Points, in no order, along strands that fork and pass close to each other.
In the rows, zero is written as 128.
Points whose rows are less than 104 apart are linked; no others are. Some points are linked to none.
j_745: [141 153 104 141 184 141 106 116 110  80 136 113 105 108  88 107 109 203
 133  84]
j_542: [183 120  88 154 145 118 115 157 154 121 154 128  94 107 100 118 104 172
 150 117]
j_569: [179 138 151 156 150 150 123  97 142  92 172 165  63 145  82 119 108 133
 104  96]
j_137: [ 97 118 104 146 202 117 104 174 116  78 140  85 106 134  96 119  93 194
 157 145]
j_254: [143 122 112 138 168 143 132 127  92 115  84 135 116  97  68 138  62 180
 168 123]
j_834: [131 179 140 132 122 158 122  73 161  65 127 175 122 122 100 114 111 147
 117  78]
j_263: [115 126  98 116  76 169 145  93 161 102 118 159 168 172 116 150 124 154
 125  92]
j_214: [170 139 139 111 139 124 169 104  98 165 124 133 133 113 182 104 100  71
 184  95]
j_261: [179 123 135 158 174 155 129 138 119  81 115  96  68  98  71 109 108 142
 167 137]
j_212: [176 151 132 134 158 136 179 158 134 145 142 182  89 117 167 115 121 132
 181 153]
j_182: [185 114 127 132 125 133 119 123 130 118 188 185  89 148 114 144 107 122
 108 120]
j_791: [109 134 121 137  99  95  85 154 159 130  77  97 133 133 179 154 165 109
 128 137]
j_741: [112  88 136 139  86 133 137 107 203  84 151 128 172 128 118 140 139 122
  98 146]
j_197: [123 121  86 123 129  79 136 129 115 133  93 170 161 141 146 158 124 161
 137 117]
j_823: [160 121 160  99 164 104 130 137  72 160 150 187 108 135 168 119 129  69
  96 134]
j_237: [ 99 143 109 161 170 101 121  74 111  98 113 150 132 166  87 147 115 186
 105  71]
j_69: [104 128  99 116 134 108 146 143 115 133  70 116 174 151 202 142 129 103
 175 123]
j_876: [105 118 193 108 132 102 101  90  95 142 108 116 122 151 143 140  86  26
  82 123]
j_972: [126 174  89 108 184 142 187 141  90 165 104 119 148  91 148  72 116 101
 156  94]
j_135: [100 143 106 119 113 155 149  99 149 132 132 172 163 173  92 121 133 193
 114  75]
j_152: [144 121 129  99 110 101 130  91 114 140 114 123 135 109 188 130 120  66
 153  98]
j_735: [157 171 149 154 149 169 130  98 161  92 151 147  90 119  75  80 139 147
 119  83]
j_667: [143 115  94 133 163 154 135 204 123 170 147 105 134  81 159 103 102 146
 179 158]
j_977: [136 127 171 115  75 159 117  59 104 174 153 124 134 110 123 137 134  96
  82 124]
j_854: [142  98  98 131 135  96 128 191 138 127 132  85 155 120 139 106 171 125
 150 143]
j_625: [ 91 156 138 126 105 169 143 101 173 167 132 170 145 142  92  91 148 198
 110 104]
j_746: [168 117  99 117  99 121 129 130 128 149 149 145 126 102 122 133 160 136
 111 117]
j_811: [130 116 107 102 162 149 177 154 119 140 134  88  94 107 155  81 152  49
 155 144]
j_218: [ 97 126 117 143 147 128 112 114  98  72  97 116 157 188  91 171  66 178
 166 104]
j_857: [134 121 119 129 133 122 125 126 109  94  84 136 146 136 106 164  54 180
 184 120]
j_17: [ 85 100 108 140 162  73 132 178 140  78 135 106 152 174 124 134 147 167
 140 152]
j_770: [133 124 141 135  60 152 104 138 163 115 124 109 113 175 142 164 166  83
 118 137]
j_114: [144 107 135  87 107 137 132 140 122 117 185  94  88 121 148 114 179 110
 120 143]
j_683: [172 109 139 123 121 139 147 140 148  91 171 119  58 151  99 128 142 156
 150 139]
j_357: [128 154 159 107  65 171 121  97 142 108 166 185 160 141 133 140 134 105
 100 120]
j_900: [127 148 178 128  83 198 119  79 127 195 185 139 139 120 120 102 142 127
  92 144]
j_64: [150 110  73 139 164 119 126 186 129 143 139 124 117 108 127 121 105 183
 163 144]
j_756: [112 130 182 122  98 110  92 111 125 134 105  84 110 133 159 137 133  27
 109 141]
j_817: [123 114 103 111  71 132 120 102 135 118 117 127 183 149 142 154 144 125
 121  94]
j_675: [125 167 144 158 142 141 116 123 186 111 136 127 106 120  73  86 159 187
 100  98]
j_716: [178  98 131 118 106 124 116 114 105 126 169 173 126 156 152 162 101  81
 123 120]
j_911: [ 97 102 107 101 153 118 165 146 141 118 113  68 132 105 166  86 153  61
 146 142]
j_266: [127 129  91 135 135  97 132 107 135 111  98 167 119 130 106 153 121 186
 109 105]
j_155: [108 138  88 152 151 118  77 193 139  78  91 109 140 153 134 157  76 148
 167 141]
j_913: [ 80 144  90 154 122 126  88 160 159  83 106 114 142 195 122 160 143 156
 111 117]
j_175: [133 115 185 144  71 145  99  71 121 158 134 127 155 146 135 165 122  67
  82 144]
j_985: [104 155  93 158 152 135  83 149 148  47  82  95 123 172 107 149 116 146
 137 106]
j_424: [110 118  88 132 165 102 135 146  74 129 157 151 122 169  88 152 111 194
 146 130]
j_773: [102 142 138 148  74 110  79 117 159 129  85 120 172 116 156 174 141 131
  98 151]
j_903: [159 163 124 136 144 137 112  85 129  54 117 146 119 109 104 131  88 165
 144  81]
j_882: [129 107 152 135 134 108 122 153 141 148 136  87 105  90 132  92 164  38
 102 161]
j_630: [163 113 141 120 101 132 136 143 120 130 104 148 149 119 135 159  54 151
 210 135]
j_986: [184 113 146 115 114 141 148 135  93 168 138 142 143 109 167 130  76 112
 204 128]
j_514: [138 136  99 139 163  85 151 158  93 171 104 166 179 136 158 129 109 160
 176 118]
j_109: [110 141 165 131  70 160  81 120 130 137 113  68 114 140 132 145 164  54
  91 150]
j_559: [152 107 115  93 143 139 165 154 110 146 156 111  82 113 172 106 156 101
 166 152]
j_158: [139 116 137 148 190 159 122 150 107 126  86 111  83  61  81 115  76 163
 170 144]
j_687: [151 153 118 126 145 149 179 131 131 128 112 185 134 116 195 144  81 139
 193 142]
j_949: [ 97 153 148  93 103 110 111  63 118 143 101 110 119  68 121 117  80  69
  95 121]
j_406: [122 124 105 159 198 111 140 183 116 170 120 128 116 128 123 120  83 203
 182 144]
j_35: [154 111 101 136  94 117 110 138 154  94 110 145 137 146 162 169  97  98
 163 134]
j_166: [102 134  98  90 140  92 161 105  77 169  72 132 152 102 132 110 143 103
 120 100]
j_161: [140  96 150 100 120 118 108 106  87 122 139 141 135 164 162 154 107  28
  98 115]
j_455: [105 148 141 147  97 105 106 100 128 166 114 149 179 122 113 154 144 198
  85 125]
j_229: [120  72 137 104 112 107 154 124 151 106 134  84 143 119 169 118 157  71
 143 151]
j_226: [109 126 162  95 105 144 114 121 121 134 162  73  95  85 136 110 179 110
  91 173]
j_53: [107 135 111 168 196 115 160 161  90 187 120 170 158 146 145 145  69 181
 179 140]
j_729: [ 99 131 122 134 116 108 113 124 100 185 125 120 160 114 106 136 176 179
  74 134]
j_283: [112 148 178 102 122 145 112 106  95 147 161  78  82  82  98  96 138  86
  76 171]
j_467: [137 158 142 115 134 107 154 125 119 175 100 169 123  67 170 106 163  97
 123 146]
j_322: [101 154 156 120  67 189 128  76 148 185 140 155 172 121 130 108 134 164
 113 129]
j_761: [ 96 148 120  92 136 108 186  77 120 168  66 125 116  98 131 101 109  80
 133  95]
j_221: [101 125 130  96  99  96 109  75 116 143  90  96 146  96 166 134 122  83
 119  97]
j_61: [126 113 153 158  67 147  98 100 178 121 130 147 131 168 138 178 128  83
  93 140]
j_973: [126 110 165 145 129 171 130 145 169 110 194 149  84 184  97 124 154 119
  70 154]
j_202: [104 136 114 153 182 110 128  94  64  95 136 141 130 174  73 155  86 180
 146  97]
j_792: [108 155 142  90 126 117 129  91  98 163 121 110  89  50 115  97 123  88
  90 142]
j_449: [139 109 167 132 127 141 110 156 128 138 180 150  90 147 116 137 161 108
  52 181]
j_997: [164 131 160 132  91 137 144 118 165 124 167 135  81 146  94 122 166 168
 119 116]
j_374: [154 120 168 114 127 118 112 129  89 161 167 172 106 119 133 133 146  85
  65 152]
j_185: [107 118  95 135 136 128  92 175 133 109  99 120 165 131 173 162  54 142
 184 143]
j_179: [123 139 114 156 192 150 110 153 124  60 133  73 122 128  69  97 123 183
 143 107]
j_896: [136 126 178 133  72 161 140 127 168 151 164 109 106 138 101 119 189 150
 103 152]
j_407: [117  77 144 119  88  96 144 110 165 107 123 112 183 102 140 136 155 102
 114 157]
j_750: [142 100 167 141 129 140 137 146 176  56 176 125  86 182 100 128 139 114
 117 151]
j_373: [182 135 151 123 166 136 169 149  95 161 156 189 102 139 185 119 116  88
 154 144]
j_933: [ 96 135 152 146  88 168 134 147 189 148 141 103 156 140  94 102 189 173
 100 148]
j_793: [124 102 115 138 122  89 128 176 180  92 120 103 140 130 123 126 167 145
 128 150]
j_23: [129 120 114 129 132  97 119 168 144 155 120  92 134  73 131  95 184  89
 106 147]
j_143: [ 86 122  89 138  98 127  96 143 137 111 113 113 192 190 137 162 153 130
 107 106]
j_932: [133 164 104 107 179 151 186 145 112 150 131 116  96  82 149  63 131  68
 148 116]
j_589: [ 95 122 137 132 103 129 113 147 136 156 130  74 153 111 106 118 196 162
  81 160]
j_452: [110 132 131 137 100  70 102 108 136 148  86 156 167 114 154 164 138 160
 103 129]
j_59: [122 144  91 101 172 113 181 152  73 174  98 122 144 110 151  93 162 128
 153 116]
j_281: [ 93 116  87 137 157  99 130 171 121 113 160 119 123 172  91 133 163 184
 112 139]

A fork is a point with three links, a tip a point with one. Leave the first point through the second and follow the links. Name the first fork or tip that comes.
j_729 / j_589 => j_687
j_687 / j_212 => j_452
j_61 / j_175 => j_185
j_811 / j_559 => j_857
j_630 / j_986 => j_811
j_185 / j_155 => j_735

A fork is a point with three links. Follow the links from the first point to the second and name the forks in between, in order.
j_449 / j_261 => j_452 j_197 j_202 j_857
j_373 / j_64 => j_452 j_197
j_667 / j_221 => j_64 j_197 j_202 j_857
j_137 / j_625 => j_735
j_23 / j_221 => j_202 j_857
j_972 / j_237 => j_811 j_857 j_202
j_630 / j_373 => j_857 j_202 j_197 j_452
